Each scene shows the same named points in several views. A view is turned or mirrored, shifted and resized as a whole, has a little noise and may leave points out.
(in the rows, 128 means zero)

Scene 1
View 1
(223): [183 110  89 122 145  98 136 130  79 135 141  73  85 113 115 111  87  97
 158 141 224 113 141  93 113 158 179 157 184  90 103 173 113 123 111 205
 119 181 132 165 103 145 142 112 139  61 126 107 126  99  68  54 123 177
 174 134  95 114 103 161 171 144 150  84 138]
(42): [144 129  97  68 190  68 140 119  87 155  92  37 102 123 133 136  79  95
 144 116 176 142 129 121 107 123 145 157 152  61 122 204  87 145 106 207
 140 191 104 164  89 139 148  60 141 104 112  97 109 127  61  83 109 156
 188 155  80 141 137 189 125 125 141  97 113]
(72): [ 83 168  99  88 164 103 125 126  94 134 153  91 124 146 136  86 118 117
 132 159 159 173 111 114 113 177  82 141 149 121  96 134 134 128  99 176
 140 143  72 134 160  98 122 119 123 148 133  95 120 154 112 128 140 125
 153 123 162 131 125 141 142 155 153 137 106]
(215): [167 138 129 120 126 124 137 139  76 133 137 100 110 148 147 107  93 114
 134 164 188 141 123  95  99 132 123 140 155 105 131 136 135  98  78 166
 132 157 122 165 101 149 136  99 155 102 140  96 129 125  66  88 112 177
 148 159 132 104 136 138 154 118 125  74 110]
(300): [101 150  89  84 174  87 130 126 100 146 132  74 108 134 127 107  95 108
 147 129 177 147 114 122 112 163 120 152 157 103 103 169 101 146 114 197
 135 156  97 137 136 116 133  93 125 118 119  99 118 134 112 106 134 121
 158 132 127 140 126 154 148 155 148 130 112]
(270): [ 60 181 113  54 185  82 131 126 109 159 107  72 129 161 152 118  93 118
 128 121 135 172  88 143 104 137  70 143 130 101 128 168  91 151  97 184
 148 141  83 126 133 110 129  56 132 165 116  87 111 162 130 146 128  95
 140 154 143 152 166 151 123 142 129 144  82]
(125): [105 155 102  92 156  96 133 134 104 151 130  89 110 148 134 113  88 115
 143 126 181 140 100 125 108 154 116 148 158 111 118 161  94 141 108 192
 132 145 117 132 128 126 131  79 134 116 120 100 121 133 131 112 132 114
 133 147 135 135 140 138 158 151 131 127 105]
(312): [102 158  87  99 166 110 123 120  80 118 171  89 118 131 126  71 135 111
 135 185 169 178 133  94 117 193  92 144 154 119  76 122 163 115  98 176
 138 152  55 151 168  92 122 154 119 137 140 101 122 147  77 112 143 156
 180 107 162 121 102 148 143 157 173 125 120]
(301): [ 97 164 106 103 147 112 129 136  99 136 154 105 117 153 133  91 103 121
 138 149 176 151 104 116 108 172  95 142 157 128 106 133 122 129  99 176
 130 135 101 130 149 112 124 109 129 130 130  98 127 141 131 123 140 119
 132 132 162 127 130 126 163 157 138 131 104]
(276): [103 165 113 115 130 117 131 146 108 145 154 119 114 161 138  99  91 128
 144 137 189 132  92 120 107 166 107 141 163 136 119 138 102 130 101 178
 127 123 128 122 138 128 123  94 131 116 130  99 129 131 155 120 140 104
 106 143 159 124 138 112 175 160 121 132 101]
(256): [ 58 170  77  79 183  88 122 126 109 142 155  83 119 138 121  86 113 114
 144 139 167 165 108 126 119 196  94 149 156 119  81 153 111 154 120 196
 136 144  71 121 173  90 120 116 109 142 121 102 116 148 143 132 154  95
 152 110 155 147 116 146 151 177 162 162 109]
(37): [ 54 185 107  96 149 113 124 139 114 141 164 118 129 166 138  84 109 131
 136 146 161 159  86 128 109 186  69 139 151 144 105 125 115 139 104 172
 133 113  93 109 173  98 116 106 122 153 130  95 125 154 172 149 153  81
 108 130 184 134 139 112 164 172 135 161  94]
(211): [179 105  98  73 180  59 148 126  95 171  68  28  82 115 129 168  47  90
 162  81 207 100 124 127 106  99 199 167 166  46 142 242  42 160 117 228
 130 202 156 165  52 173 161  24 152  61  99 101 109  99  72  55 103 152
 177 176  39 141 146 191 142 119 123  81 119]
(163): [128 155 125 108 130 107 139 148 108 158 119 103 109 162 147 126  70 123
 146 115 190 119  89 127 102 129 125 145 160 114 145 162  79 133  98 182
 129 136 151 132 104 150 132  55 145 103 120  97 122 125 143 109 124 111
 105 170 131 125 156 123 169 140 105 113  94]
(299): [161 137 117 157  94 138 133 155  95 131 175 136  98 150 129  94  88 125
 153 148 229 101 106  95 109 169 147 143 185 144 120 126 116 109  98 175
 111 131 161 138 124 148 127 116 140  69 137 105 142 104 140  87 137 136
 100 144 152 100 120 101 206 159 117 100 119]
(133): [139 165 145 136  95 147 135 153  89 132 159 141 119 178 155  94  95 135
 131 162 183 135  93 103  96 146  93 128 155 141 140 104 134  91  70 147
 126 118 135 137 122 144 123  98 150 116 144  91 137 137 127 118 124 138
  92 163 174 100 149  94 176 135 103  98  93]
(285): [101 170 126  96 137 114 132 141 104 148 132 105 123 167 150 112  90 126
 135 133 166 147  89 126  99 142  91 139 146 122 133 141 102 126  90 171
 135 130 117 129 127 129 129  72 138 134 128  91 121 144 138 129 128 110
 113 157 153 130 158 123 155 144 116 123  92]
(13): [ 88 169 112  79 164  96 131 133 105 152 124  86 121 157 145 112  92 119
 136 128 160 155  95 130 105 148  95 143 144 110 123 157 100 139 100 181
 139 141 101 130 131 120 129  74 134 138 121  93 118 147 128 128 130 109
 134 148 142 140 149 141 145 145 128 132  95]
(250): [144 136  98 111 144 103 133 134  94 141 143  87  99 134 127 107  88 109
 150 138 202 127 119 107 110 160 144 150 171 106 110 159 107 129 106 194
 126 158 124 146 121 133 136 100 134  90 127 101 125 116 103  87 130 143
 147 138 122 123 121 143 167 148 140 106 121]
(298): [ 74 165  97  77 171  82 133 135 123 164 121  82 114 151 134 120  79 117
 147 100 176 136  87 144 111 158 115 152 156 112 118 180  67 165 119 202
 133 140 118 114 136 118 130  61 125 126 110  99 116 137 166 127 141  77
 123 145 133 151 147 137 159 167 127 153  99]
(189): [ 85 177 111  70 179 106 123 117  72 121 144  79 137 150 151  78 139 115
 114 192 126 212 126 102 105 162  46 134 125 107  94 117 175 105  75 156
 154 151  27 155 158  90 123 130 130 180 144  87 117 176  54 137 124 165
 187 124 169 128 132 159 106 128 166 119  98]
(3): [ 63 183  94 113 144 130 117 132  94 116 197 127 129 154 130  52 141 126
 132 189 165 180 111 102 114 215  61 135 155 155  77  92 169 113  97 161
 133 117  60 122 198  78 109 162 114 157 147  99 131 157 135 142 158 115
 134 100 206 120 108 112 165 177 163 152 106]
View 2
(300): [126  88 133 145 164 137  93 168 128 117 124 123 156 168  99 122  87 143
 115 121 114 136 117 157 113 119 111 138 107 148 137 140 126 122 119 116
 107 118 157 113 135 105  88  73 139 119 144 137 135 140 173 115 117 171
 113 144 133 125 143 143 148 134 126 115  84]
(299): [122 130 113 128 168 193 135 163 159 140 128 134 134 167 144 123 103 173
 151 142 139 131 145 172 119 168 131 178 154 116 129 137 130 105 151 145
  81 158 184 136 129  90 172  55  62 129 122  53 122  77 199  49 129 155
 159 169 105 183 142 128 167 113 100 148 111]
(215): [141 111 123 151 164 164  94 136 139 134 112 115 175 198 117 127  75 161
 161 144 121 109 117 131 120 176 181 158 113 140 130 141  98 140 135 139
 125 120 161 100 155 131 130  55  97 111 121  94 122 124 196  86 115 160
 146 164  82 161 185 118 169 149 102 156 110]
(211): [120  43 130 212 216 132  58 221  84  94  99 186 184 209  69  92  50 151
 141  49  77 181  77 162 114 150 137 129  82 209 163 156 103 111  90 115
 116  93 185  10 108 140 120  51 140  83 101 116 161  93 252  99  69 208
 113 239 110  86 217 131 153 162 135 184  99]
(276): [119 109 127 138 150 181 123 164 153 138 134 127 131 141 130 127 110 140
 126 128 133 120 126 168 103 148 110 131 154 119 137 137 136 118 137 128
 103 143 169 156 141 116 142  57 113 140 154  94 115 124 180  86 123 171
 128 142 119 138 126 134 143 115 119 112  92]
(13): [123  88 133 154 148 159 100 158 135 130 128 122 147 151 108 126  99 127
 118 119 120 112 107 152 101 139 117 109 129 137 143 138 127 135 125 113
 121 118 157 140 151 139 108  60 144 133 160 125 117 154 179 116 116 182
 111 139 120 110 141 134 137 129 127 108  83]
(189): [151 116 142 119 125 127  81  90 144 135 123  56 178 179 103 147  85 134
 129 188 125  68 120 105 115 128 165 135  90 123 115 131  98 168 135 121
 146 101 116 151 187 127  48  78 150 123 162 164 107 210 127 143 137 138
 115  86 109 153 147 129 155 153 112  92  81]
(250): [128 101 125 145 177 150  96 167 131 122 117 131 159 182 108 118  80 161
 134 124 118 140 125 160 118 140 131 160 111 145 134 140 121 115 128 129
 100 126 169 100 131  98 115  68 110 114 125 107 136 111 192  90 115 165
 132 166 120 148 158 136 160 134 117 139  96]
(72): [134 111 135 123 138 142 100 134 146 132 128  92 154 157 110 135  97 138
 116 157 128 106 128 144 110 120 121 139 114 124 125 134 125 137 132 120
 114 121 144 152 155 105  81  75 139 132 162 142 117 166 146 121 133 155
 117 109 129 143 127 141 146 131 119  93  84]
(163): [117  89 125 171 162 186 112 182 138 132 126 150 141 151 121 114  98 135
 136  98 119 129 105 165 101 167 125 114 150 139 151 142 127 120 125 123
 114 130 179 123 138 148 157  45 116 132 144  85 118 114 213  84 106 194
 123 174 103 112 156 128 141 122 123 138  98]
(3): [135 144 129  83 122 155 125 110 171 143 141  67 135 142 134 149 117 149
 113 193 150  89 155 148 113 113 110 160 132  91 110 124 137 132 151 129
  98 145 138 197 162  75  80  86 117 148 171 134 107 168 113 110 158 127
 130  74 137 182  90 143 151 114 109  73  83]
(42): [132  65 136 181 185 122  60 178 101 105 104 139 185 202  75 109  59 145
 132  96  90 147  91 142 116 135 145 130  77 182 146 148 100 130 101 114
 127  92 159  53 133 133  86  65 149  93 124 142 146 138 206 121  94 183
 110 186 115 104 193 133 154 160 128 149  90]
(312): [145 126 133 104 146 126  92 115 144 128 122  75 169 183 107 140  83 160
 125 182 130 107 141 134 123 111 137 174  91 126 110 130 113 134 140 130
 108 122 134 137 156  74  59  91 122 119 144 148 123 164 132 119 142 129
 128 105 132 178 133 142 165 141 109 101  86]
(298): [109  78 134 159 155 160 107 192 133 121 134 145 131 132 105 118 105 124
 100  93 115 141 108 178  95 123  78 102 139 144 153 142 143 116 116 108
 105 123 170 138 130 127 115  61 152 137 164 124 125 135 186 112 110 195
 103 151 140  93 124 146 127 116 138 102  79]
(256): [123 101 135 120 144 134 104 158 141 121 133 104 140 145 104 131 104 134
  96 140 124 126 131 164 107  93  82 134 114 132 131 134 142 121 124 112
  98 127 151 152 140  85  69  84 150 134 165 153 127 161 141 125 133 157
 105 111 156 130 105 152 138 122 130  80  75]
(125): [120  92 130 151 158 158 103 169 134 125 125 133 146 155 109 120  95 137
 120 115 119 128 114 162 107 136 113 125 126 143 142 143 129 122 121 118
 108 124 165 125 138 121 117  62 133 127 147 117 124 133 185 103 113 177
 116 151 125 119 143 137 144 129 125 118  89]
(223): [135  99 120 148 199 132  82 174 116 110 104 136 177 214  98 114  59 182
 147 122 107 161 127 158 131 136 146 190  84 165 130 145 107 106 122 135
  92 122 172  56 117  73 108  74  95  91  99 108 154  90 202  82 109 155
 144 193 117 165 182 136 179 150 110 167 105]
(270): [122  74 141 165 135 154  93 158 132 127 132 115 148 140 100 126 103 107
 108 111 115 104  93 145  92 133 114  79 127 141 151 139 127 146 114 103
 137 107 149 146 157 162  95  56 173 137 177 146 111 181 174 138 112 193
  93 126 121  84 137 136 124 131 136  88  76]
View 3
(312): [158 149 110 117 124 111 130 106 145 137 146 101 130 132 144 127 165 131
 123 153 105 130  99  86  93 121 126 145  85 163 103 153 122 141 117 123
 104 143 102 160 142 152 183 136 113 121 127 177  86 136 118 108 117 120
 129 130 119  87 163 144  96 146 123 144 139]
(13): [124 138 113 118 148 146 133 113 137 109 128  99 128 142 154 134 132 123
 121 155 117 120 117  97 110 129 103 141 125 135 123 135 109 141 120 127
 129 141 127 156 161 146 166 158 119 123 111 137 120 109 119 105 140 147
 132 130 100 139 155 138 137 120 125 138 123]
(189): [146 151 108 112 130 120 139 105 141 110 129  92 135 136 139 143 180 141
 137 156  97 107  71  98  81 126 118 163  73 158  95 124 116 138  97 119
 120 146 104 181 172 142 176 130 117 120 111 207  76 132 114  97 121 133
 151 149 111 107 161 154 110 143 130 139 148]
(37): [131 126 108 104 143 140 134 120 133 108 137  98 133 141 147 120 130  84
 125 152 117 141 121  89 117 123 122 130 112 127 107 153 127 133  98 134
 109 145 110 166 140 142 167 161 122 115  82 138 126 143 142 109 157 141
 151 131  95 116 150 148 128 125 110 146 151]
(125): [131 139 113 121 143 140 130 110 137 121 136 103 126 142 155 129 132 127
 117 154 116 127 125  94 113 128 105 134 127 142 126 144 110 142 130 129
 123 141 129 149 152 149 169 158 118 124 123 129 120 108 117 108 135 140
 124 124 106 130 157 134 130 123 125 138 114]
(3): [156 130 104 104 126 116 136 113 138 124 150  97 138 138 138 113 156  85
 127 152 108 148 107  81 103 119 143 134  84 144  93 164 143 130  93 134
  93 152  92 173 126 143 179 145 122 114  91 171 101 161 145 111 147 120
 154 134 106  79 153 154 100 141 108 149 163]
(42): [127 162 120 136 146 142 125 103 144 131 124 106 117 138 166 147 138 185
 112 157 115 105 113 103 103 130  83 152 133 159 139 125  81 154 158 113
 142 128 144 134 178 161 173 150 107 133 162 136 105  75  81 100  98 144
  93 121 117 149 168 120 131 126 146 135  89]
(250): [145 141 115 133 130 128 127 101 139 141 147 106 127 144 154 128 138 141
 105 154 117 128 136  92 110 132 108 129 134 156 135 148 117 143 145 133
 121 145 132 139 142 154 177 153 119 127 148 129 111  96 110 114 127 129
 110 117 120 120 162 128 117 128 126 133  94]
(163): [125 129 115 131 141 147 135 101 131 117 138 101 131 154 153 131 123 122
 107 154 123 119 148 100 116 143  98 123 156 137 142 131 119 137 135 145
 135 150 145 147 151 143 164 164 132 127 127 112 132  84 119 115 157 145
 127 123 108 148 154 134 144 108 122 125  88]
(301): [140 133 111 118 136 131 132 109 137 121 143 100 133 143 147 124 140 112
 117 154 115 133 123  91 109 129 118 132 116 144 117 148 126 137 116 135
 115 147 118 158 142 146 172 153 123 121 112 144 114 122 127 110 144 134
 136 128 109 114 155 141 121 127 117 138 126]
(285): [129 128 113 121 141 142 136 106 131 108 134  97 135 151 148 133 136 114
 119 155 119 120 128  99 110 137 108 132 132 136 126 131 124 135 115 139
 129 152 130 160 156 140 165 157 130 121 110 136 122 104 126 110 158 146
 144 132 104 139 155 142 139 116 120 130 112]
(298): [113 137 114 117 159 156 126 121 139 110 125 105 121 140 163 126 109 114
 120 153 125 135 131  93 127 122  98 132 136 125 128 151  97 145 128 122
 125 129 129 144 155 153 162 170 113 120 104 107 137 113 118 105 137 151
 120 119  93 144 154 127 144 118 123 146 125]
(215): [152 139 114 139 118 118 139  86 134 136 149  97 138 152 143 136 164 153
 105 157 112 107 129 102  92 149 108 135 132 166 135 121 132 136 137 146
 133 161 139 154 152 142 176 140 134 130 157 157  95  78 110 115 140 128
 127 130 128 123 163 140 117 124 129 116  77]
(133): [147 117 107 130 120 124 145  90 125 118 154  93 147 161 134 127 154 103
 108 156 116 119 144 100 101 152 122 119 139 146 130 126 157 123 113 164
 127 173 133 166 136 130 170 151 150 125 122 147 115  97 140 122 178 132
 158 136 120 121 156 151 127 114 110 116  92]
(299): [158 120 111 136 115 118 136  92 129 146 169 104 140 157 140 112 137 105
  91 151 123 140 170  88 113 147 126 103 152 153 138 153 156 129 138 164
 113 169 134 145 112 143 177 156 141 124 145 116 124  95 135 129 166 119
 129 116 126 104 159 137 113 119 109 119  79]
View 4
(13): [150 164 133 122 114 121 172 107 143 131 118 137 113 105 165 126 131 137
 121  87 103 123 125  85  92 117 119  93 150 122 128 152 132 129 131  80
 103 116 172 139 173 128 161 130 128 121 125 145 136 119 153 144 155 128
 133 163 118 140  90 108 103 158 144 121 141]
(256): [122 134 119 150 116 122 174 147 133 104 108 153 121  87 187 125  89 116
 119 138 125 117 142  83  72 118 105  83 118 145 107 125 148 131 135  95
  88 109 181 152 178 120 174 132 161 139 134 161 160 155 158 154 152 144
 128 153 114 131 112 121  88 133 136 138 162]
(276): [129 162 129 146  93 112 138 116 134 149 115 123 115 107 135 117 127 142
 120 103 132 127 124  89  82 117 166  92 138 111 122 151 142 141 127  68
 137 100 178 130 152 127 152 106 143 121 119 145 108 149 141 144 165 150
 150 151 113 134  86 108 117 149 155 129 146]
(125): [153 151 122 130 109 115 163 116 129 139 115 129 101 108 152 116 124 138
 119  94 105 131 123  92  86 110 121 109 145 123 125 151 136 129 122  76
 117 111 173 134 160 145 151 114 134 135 120 150 131 122 148 125 152 123
 138 164 116 136  97 109 121 153 147 128 143]
(211): [230 133  90  82 129 112 198 104  94 171 122 113  28 132 131  98 140 150
 112  37  33 163 107 118 109  79  43 200 173 122 147 177 132 108  89  70
 110 131 160 114 147 232 108  86  92 183 103 157 144  35 152  28 123  47
 124 208 121 132 112 102 195 168 153 129 127]
(133): [119 182 134 147  99 102  97  97 151 164 103 122 107 135 124 113 157 164
 136  67 117 131 114 110  93 128 225  89 152 125 138 167 136 145 133  60
 157 131 179 120 153 115 134 102 122  91 106 129  70 165 133 146 173 152
 164 142 129 148  74  99  94 171 159 130 146]
(298): [161 155 137 125 100 126 196 111 123 135 132 123 119  85 150 125 121 130
 104 108 126 124 125  66  85 103  94  97 143  94 118 147 137 128 122  75
 108  78 170 140 159 142 169 119 140 143 130 159 148 105 159 139 153 131
 130 169 101 128  96 112 138 143 149 117 132]
(215): [146 156  99 130 127 100 113 109 140 158  93 138  63 152 145 105 145 159
 146  50  65 148 116 135 101 121 175 133 156 163 144 168 135 132 123  74
 131 173 175 117 165 151 114 104 109 114 100 130  94 142 135  96 154 109
 151 161 141 148  94 101  97 178 150 141 154]
(163): [163 170 130 122  97 111 155  91 129 167 123 112  96 116 122 114 149 154
 115  68 107 135 114  90  97 106 146 115 159  98 137 170 131 134 118  58
 139 100 168 120 145 154 140 101 116 126 112 144 106 105 144 120 157 124
 148 169 112 135  80 101 143 162 158 119 129]
(301): [123 152 122 148 112 113 140 126 139 130 105 139 114 111 158 117 119 137
 127 105 118 124 130 100  80 121 153  89 132 140 122 142 142 136 131  80
 116 121 181 136 168 120 155 120 144 118 122 148 123 159 147 145 159 145
 145 149 120 138  96 111  91 151 145 135 155]
(223): [156 116  68 138 128  99 123 149 101 156  92 130  38 144 137  81 105 146
 137  82  63 160 123 147  84 101 124 179 135 172 130 156 149 124 101  76
 129 160 182 116 147 197 104  75 132 167 104 155 121 132 136  50 139  94
 142 171 131 131 125 111 142 154 147 158 169]
(37): [109 164 145 153  97 122 153 121 147 121 117 140 147  87 165 131 115 129
 117 127 149 109 134  70  75 125 155  54 127 117 112 136 140 140 143  80
 113  95 180 147 172  97 180 130 158 107 129 149 129 168 153 185 170 170
 142 141 109 136  87 114  83 143 145 125 150]
(300): [150 136 110 131 121 119 170 132 126 126 110 143  93 107 170 116 109 132
 123 103  95 131 131  99  84 110 101 116 134 144 123 144 140 124 122  87
  99 124 175 138 169 150 151 116 139 145 124 155 147 127 152 117 145 118
 132 166 118 135 108 114 113 149 141 135 155]
(270): [162 172 147 107 123 130 206  95 151 116 122 147 128  92 185 145 138 134
 117  82  98 115 128  67  97 117  90  77 160 113 127 152 125 123 140  89
  79 111 163 146 188 116 177 152 120 114 132 147 152 102 164 163 153 121
 124 170 115 147  86 106  91 163 141 110 131]
(299): [116 153 108 167  87  94  85 126 117 178 103 106  86 134  97  88 128 157
 126  97 130 144 117 122  78 113 215 124 130 126 128 158 150 147 114  52
 179 115 187 112 127 153 119  68 146 127 105 143  74 172 125 110 167 152
 169 143 119 130  90 106 138 151 165 145 159]
(3): [ 72 144 122 178 114 114 115 155 151 102  89 162 140 106 187 124  92 126
 141 142 142 109 145 101  66 138 186  54 108 171 107 121 149 144 148  93
 108 136 194 150 182  80 169 134 174 100 127 146 125 222 143 184 170 179
 147 124 126 139 103 119  41 141 136 148 181]
(72): [119 147 119 144 127 118 153 133 145 111  99 157 115 109 186 124 109 130
 134 109 106 120 137 100  82 127 135  83 131 159 119 138 141 132 139  94
  95 138 179 145 184 113 164 135 145 116 128 146 137 164 151 152 157 140
 137 150 126 142 104 111  68 151 138 137 165]
(285): [145 173 138 128 105 115 155  98 146 144 114 130 115 111 149 128 147 147
 122  80 112 127 118  87  95 118 154  88 153 113 131 158 131 137 133  71
 122 112 170 131 163 121 153 122 124 109 119 141 114 131 148 148 160 137
 145 158 117 143  79 104 103 163 150 121 135]
(42): [199 134  92  95 143 115 187 115 119 139 107 140  50 131 167 110 131 143
 131  52  38 150 118 120 104  98  61 164 162 154 141 165 129 113 109  87
  90 158 163 127 172 191 124 113 102 158 111 151 150  77 154  67 130  66
 123 190 130 142 114 104 131 169 142 133 146]
(189): [115 152 112 132 159 117 149 129 172  91  81 188 111 127 226 137 122 134
 158  84  68 116 138 116  94 141 138  71 144 200 129 139 131 127 154 114
  63 192 178 150 216  89 160 166 125  90 123 132 143 174 152 162 154 125
 128 148 147 160 102 107  12 170 123 141 170]

In a view up to two points have been moved. Name them for each view, in the order of its rows, or write none.
view 1: (299)
view 2: none
view 3: (125)
view 4: (42)
